A landscape with many valleys, sampled at points; each row gives a point and its height.
A ball rolls from a point to whichever of its 2 nearest points has the largest drop for the distance, and stops where none of them is lower. Distance is the straight distance between rows; heights are no part of it.
fise: [109 109  77 194 163 152 141 157  69 167  74 106  79 126 145 157 103 116
 126 148]  h=3.33
Mem: [111 139 159  75 104 126 123 146 152  76 145 102 158 121 112 102 182 160
 106 166]  h=2.12
fime: [144 141 160 213 160 136 111 175 157 106 141 163 137 169  84  82  83 148
  96 122]  h=3.05
fibif: [ 87 108 116  74 123 109 127  82 112 116 102  67 141 117 102 171 148 130
 135  98]  h=5.93
mabas: [154 106  89 120 115 120 116 126 147 186 149 150  77 135 154 117 138 146
 128 165]  h=4.69
vozug: [149 104 121 110 173 151 169  33 115  85 144 101 121 141 168 183 143 137
 138 155]  h=3.06
vinos: [ 68 134 142 121 128 146 121  76 141  98 123 141 116 117 107 136  81 153
 159 112]  h=1.28
Divud: [140 101 120 180 138 158 134 152 155 163 116 149  81 144 119 146 138  92
 135 138]  h=5.30
Piguv: [139 180 147 111 119 132 120 149 170 149 175 110  86 109 100  79 132 124
 114 170]  h=2.65
sim: [188 149 138  70  81 123 112 147 157 147 127 105 174  92 157  67 161 138
 136 118]  h=1.55
dat: [166  61 109 152 148 156 152 104 118 159  91 163 109 121 153 150 169 137
 158 162]  h=1.92
dulez: [117 113 108  93 112 154 110 170  95 132  76  94 154  60 129 167 187 110
 151 111]  h=6.28
meguz: [ 95 158 154 172 154 142 132  89 161  86 139 174 126 128 118 117  79 116
 173  93]  h=0.59
fodut: [113 158 109  36 122 123  89  94 158 125 109 119 117  90 118 171 120 107
 148 107]  h=7.73
duf: [126 154 136 130 145 129 145 116 184 138 143 170 160 160 138  64  87 145
 125 121]  h=2.91
Ligab: [131 121 145 117 115  99 169 125 106  86 130  78 187 161 142 114 172 134
 127 146]  h=1.74
sis: [ 95  90 111 114 168 105 127 116 137 153 158 128  83 140  80 193 119 118
  83 147]  h=5.28
didil: [182 130 140 166 142 100  64 128  22 130 114 122  88  79 122 126 138 150
 115 103]  h=3.71
besu: [144 170 182 101 130 105 129 127 137 106 143  92 163 133 102  61 166 156
  90 140]  h=2.33
benat: [102 147 159 106 144 101 144 144 138  89 141  94 157 184 105 123 121 169
  68 159]  h=1.73
pipa: [148 114 134  40 137 110 107 142 170 117 101 165 154 127 111 180 147  99
 100 128]  h=1.33
Kuz: [114 156 144 130  93 182 161 154 199 143 168 141 119 125 139 101 118  76
 146 146]  h=7.18
Zad: [150 162 104  72 143 112 123 154 152 136 141 162 145 146 142 168 126  92
  99 132]  h=1.49
vuf: [135 124 130 191 180  95 124  96  52 165 132 135 118  80  95 164 103  95
 103  85]  h=3.83
beda: [123 153 169 220 140 135 121 155 121 119 126  95 112 167  93  74  83 142
 111 110]  h=3.01
vasim: [105  85  91  81 119 153 113 140 153 170  98 161 109  62 131 172 135  99
 132 131]  h=5.17
sos: [152 150 133 172  97 106  93 118  62 137 127 132  89  96 137 118 130 119
 139  94]  h=3.10
gilut: [105 109 135 140 144 146 145 106 188 106 181 137 108 174 136 122 100 158
 108 171]  h=3.43
bina: [ 62 112 144 149 116 123 123 165  83 142 106 104 108 106  68 128  95 118
 121  91]  h=6.03
moz: [ 96 140 133 127 139 125 144 132 125 116 170 114  93 142 100 169 134 106
 112 147]  h=5.46
kiz: [155 118 112 187 142 176 154 138 165 149 134 136  95 196 159 132  89 105
 147 159]  h=5.06
pabo: [147 138 138 160 156  83 110 117  76 122 151 103 121 119  82 171 144  89
 103  71]  h=3.07
mereg: [121 126 107 107  79 124 118 189 185 161 110  97 174 117  99  71 159 107
 126 106]  h=7.35
geg: [157  52 115  99 106 130 120 133 175 145 118 154 154 103 125 143 185 150
 137 147]  h=1.46
fisu: [138 161 128 147 164 158 164  54 143  75 183 105 143 165 173 146  78 103
 155 105]  h=1.93
sipi: [100 139 105  96  88 122  93 130 170 160 104 104 153  88 114 120 148 103
 179  51]  h=7.53
devus: [142  99  98 121 153  83 115 136 140 181 113 146 109 159  81 167 118 127
 104 121]  h=5.07
Vum: [161  87 144 157 172 120  67 114  61 135  95 145  91  98  79 156 138 162
 105 105]  h=4.44
buz: [ 81 128 140 138 154 140 153  64 105  70 129 132 133 122 149 161 101 147
 163 151]  h=1.98
Vite: [ 81 166 152 158 141 145 143 187 132  96 151 149 134 158 108 112  89 145
  85 165]  h=2.13
Tisob: [136 110 112  97  87 157  79 160 121 138  75 106 138  77 132 119 188 154
 181 132]  h=6.07
fupim: [130 104  79  97 125 141 131 164 131 173 132 166 102 111 150 164 128 109
 120 164]  h=4.90
zis: [104 153 143 183 102 139 119 190 112 126 127  95 119 168 119  99 116 148
 109 165]  h=2.52
kule: [115 113 115 194 170 138 101  98  69 126  91 135 102 108 140 134  88 168
 163 128]  h=1.61
rugof: [113  78  83 125 131 112 182  86  97 140 145 132 130 134 173 146 124 161
 127 166]  h=0.83
liv: [178  93 155 138 133 122  58 168  68 157  96 138  82  76  74 159 147 113
  85  97]  h=5.08
nolam: [127 191 188  94  92 163 141 143 132  95 115 115 154 105 139 106 126  99
 158 106]  h=6.96
sulo: [160  87 150  83 138 146 114 114 182 127 111 176 129 137 119 172 183 114
 129 168]  h=1.10
Mibov: [124  93  92 149 164  97 115 127  92 167 115 148 111  98  84 164  85 124
  94  82]  h=4.63
zeg: [102 120 134 108 134  86 132  95 161 125 103 171 164 151 117  80  90 164
 157  90]  h=3.25
volu: [109 121 123 100  67 141 118 139 184 130 109  87 181  73 128  72 169 124
 173  93]  h=7.43
bar: [162 141 130  89 138 148 146  76 187 125 161 155 149 177 174 103  81 154
 133 130]  h=2.64
met: [188  63 109 142 182 164 168  69 118 124 114 127 125 146 172 178 145 133
 125 174]  h=2.83
lif: [187 145 112 123 145 117 131 144 142 139 156 175 151 180 170 129 118 119
  98 142]  h=1.67
pibe: [140 144 147 179 148 120 116 181 137 149 121 184 146 155 107 105  90 102
 101 112]  h=2.61
suf: [128 133 141 103 111 122 111 126 141 136  99 143 148 120 138  86 123 173
 156 123]  h=3.60
ribi: [117 151 154 125 140 111 105 180 110 135 111 167 146 133 117 137  75 101
 108  76]  h=2.14
podu: [159 197 136  89 110 118 144  88 137 129 140  76 123 140 168 106 126 118
 152 114]  h=2.09
sep: [146 160 155 189 106  99 149 102  93 109 163 120 151 133 156  67 130 153
 156 139]  h=2.42
lig: [142 141 111 133  83  91  80 163  90 152 179 119  91  88 123 103 143 154
 115 151]  h=4.30
kapi: [ 97 142 174 149 136 141 149 101 206  89 164 149 140 158 108  69 104 151
 123 167]  h=3.21
beber: [112 190 156  82  86 182 175 126 175  97 151 112 135 103 140  79 130  95
 139 146]  h=7.07
Febi: [ 86 114 129 179 148 130 143 165 117 101 154 180 151 139 131 144  94 132
  97 143]  h=2.59
tonan: [161 160 115  90 136 130 159  87 151  86 142 172 180 156 206 129  73 134
 135 107]  h=2.44
nuze: [162 137 118  62 104 133 143 106 173 156 131  88 149 139 160  92 153 126
 138 129]  h=1.84
teduf: [159 154 114 120 135  86  69 132  91 119 172 127  98 122 128 133 134 170
 102 161]  h=4.06
zas: [102 150 162 103 103 139 149 124 160  87  91  98 151 134 116 128 151  97
 155 104]  h=6.83
fum: [ 97 103 109 104 143 142 177  40 120  63 133 146 133 141 192 181  86 129
 133 149]  h=2.57
fure: [109 119 147 110 111 165 155 111 136  99 111 124 146  97 147 173 179  76
 165 131]  h=6.66
kome: [116 148 124  87 126 123 115 114 163 143  87 127 132  95  99 175 132  63
 154  61]  h=7.64
bofe: [163 201 151 121 115 130 117  79 151 142 184  91  93 115 127 100 135 120
 143 132]  h=2.36
fev: [160 163 145 139 129 131  94 150 114 107 156 129  93 156 131  99 113 197
  87 178]  h=3.82
Figu: [161  98 104 162 124 156 147 137 137 165 132 127  81 179 170 104 115 162
 139 185]  h=4.89
bamo: [184 184 135  89  88 104 116 171 114 133 140 136 171  86 170  82 148 100
 140  95]  h=1.20
ganut: [105 104 141 135 125 132  89 124  59 126  69 134 105  85 134 118 110 165
 179 102]  h=2.87
nor: [116 102 135  85 128 107 173 120 145 101 125 120 175 183 146 121 151 154
  92 172]  h=1.53
kore: [105 123 118 110  88 112 130 131 133 125 127 119 119 107 146 122 154 144
 157 137]  h=3.86
fas: [147 125  76 119 108  90 110 160 106 180 151 118 106 127 134 109 149 133
  86 142]  h=4.50
Lipo: [ 95 100 128 140 129 102 111 125  55 132  75 131 154 127 120 108  94 165
 139  68]  h=3.77
Taz: [ 61 124 140 177 120 142 162 178 101 130 117 106 126 142 101 143 129  82
 125 116]  h=6.41
nedat: [129  78  84  58 104 113 163 111 119 123 152 103 147 146 174 125 153 167
 111 168]  h=1.32
zaze: [186 194 145 127 133 121 148 167 148 147 182 160 156 153 159  97 120  90
  90 123]  h=1.88
supu: [148 146 123 216 118 108 130 107 121 148 123 135 111 154 131  60 101 162
 165 129]  h=2.96
solag: [129 132 151 162  96  75 142 111 103 110 143  93 166 137 114  88 178 155
 140 116]  h=2.03
zinoz: [ 92 118 161  84 132 114 127 121 129  75 123  99 138 155  87 157 177 162
  97 152]  h=1.94
meto: [114  85 135 190 106 171 125 172 126 137  99 140  80 126 118 128 161 141
 150 171]  h=5.61
siv: [138 161 124  81 114  99 111 176 111 154  97 132 170 113 145 117 116  98
 116  83]  h=1.65
zap: [155 176 136 153 124  96 119 160  99 125 164 137 151 136 136 121 146  84
 114 129]  h=2.16
Vovi: [ 57  89 101  67 121 141 130  91 164 126  98 141 118  61  97 174 127  87
 150 109]  h=5.52
tobit: [100 136 115 117  86 162 142 175 213 183 139 134 150 118 119  77 138  86
 130 122]  h=7.27
nede: [145 135 136 170 118  75 113 140  73 125 172 165 138 118 122 113 119 110
 115  87]  h=2.56
Kefo: [126 131 103 191 146 150 131 132  87 132  83 109  94 167 149 132  88 137
 154 133]  h=2.60
vuni: [152  42  95 133 111 147 145 107 150 176 110 151 124  80 140 126 184 115
 175 136]  h=0.77
busen: [111  90 138 124 130 119  89 171  53 137 101 118 102  97  66 144 123 129
  86  66]  h=5.59
Numos: [140 178 129 112 163 131 141  68 135  70 161 148 158 175 166 151  93 122
 110 121]  h=2.25
Gorir: [ 79  81 109  72 130 128 110 130 163 133  88  89 128  96  67 166 152 107
 117 108]  h=5.76
Rofa: [129 123 107 137 138 137 123 144 133 130 184 149  93 168 132 141 106 165
  88 193]  h=3.61
dakez: [152 134 122 189 164 120 128 112  99 120 118 105  91 162 115 136 130 130
 121 117]  h=3.16
pibu: [ 92 107 119 118 159 136 146  78 134 107  82  79 117 149 104 167 129 145
 149 123]  h=6.10
radi: [120 135 137 176 144 124 167  59 148 113 174 157 141 143 166 124 107 121
 162  95]  h=1.34
naz: [152 117 116 114  95 176 143 168 115 136 117 103 143 102 155 154 198  94
 158 142]  h=6.48
bom: [117  78 116 126 107 177 121 148 126 147  90  98  94  93 135 131 179 161
 178 166]  h=5.88
mekin: [151 163 138 165 185 103 131 114  95 101 147  88 136 168  92 189 118 115
  90 112]  h=3.39
dinif: [ 96 113 101 180 153 143 139 179  66 131 110 164 113 119 140 158  80 118
  95 138]  h=3.29

Call two points neighbours if one is among the 2 nearest of the other. Go from one point of each pair to the other, from neighbour to neighbour, staying as low as possible. Name the highest point that can't be avoided.
bamo / Vite | fime
bamo / pabo | mekin
sulo / vuni | geg

Where does a ball stop that starts at each point below?
fev | meguz
Vum | sulo
zeg | meguz

Write out the way that a ball takes from each point below.
lig | teduf, fev, Rofa, gilut, kapi, duf, bar, tonan, Numos, fisu, radi, meguz
bina | busen, liv, Vum, didil, sos, nede, zap, zaze, lif, Zad, pipa, sulo
kore | suf, zeg, duf, bar, tonan, Numos, fisu, radi, meguz
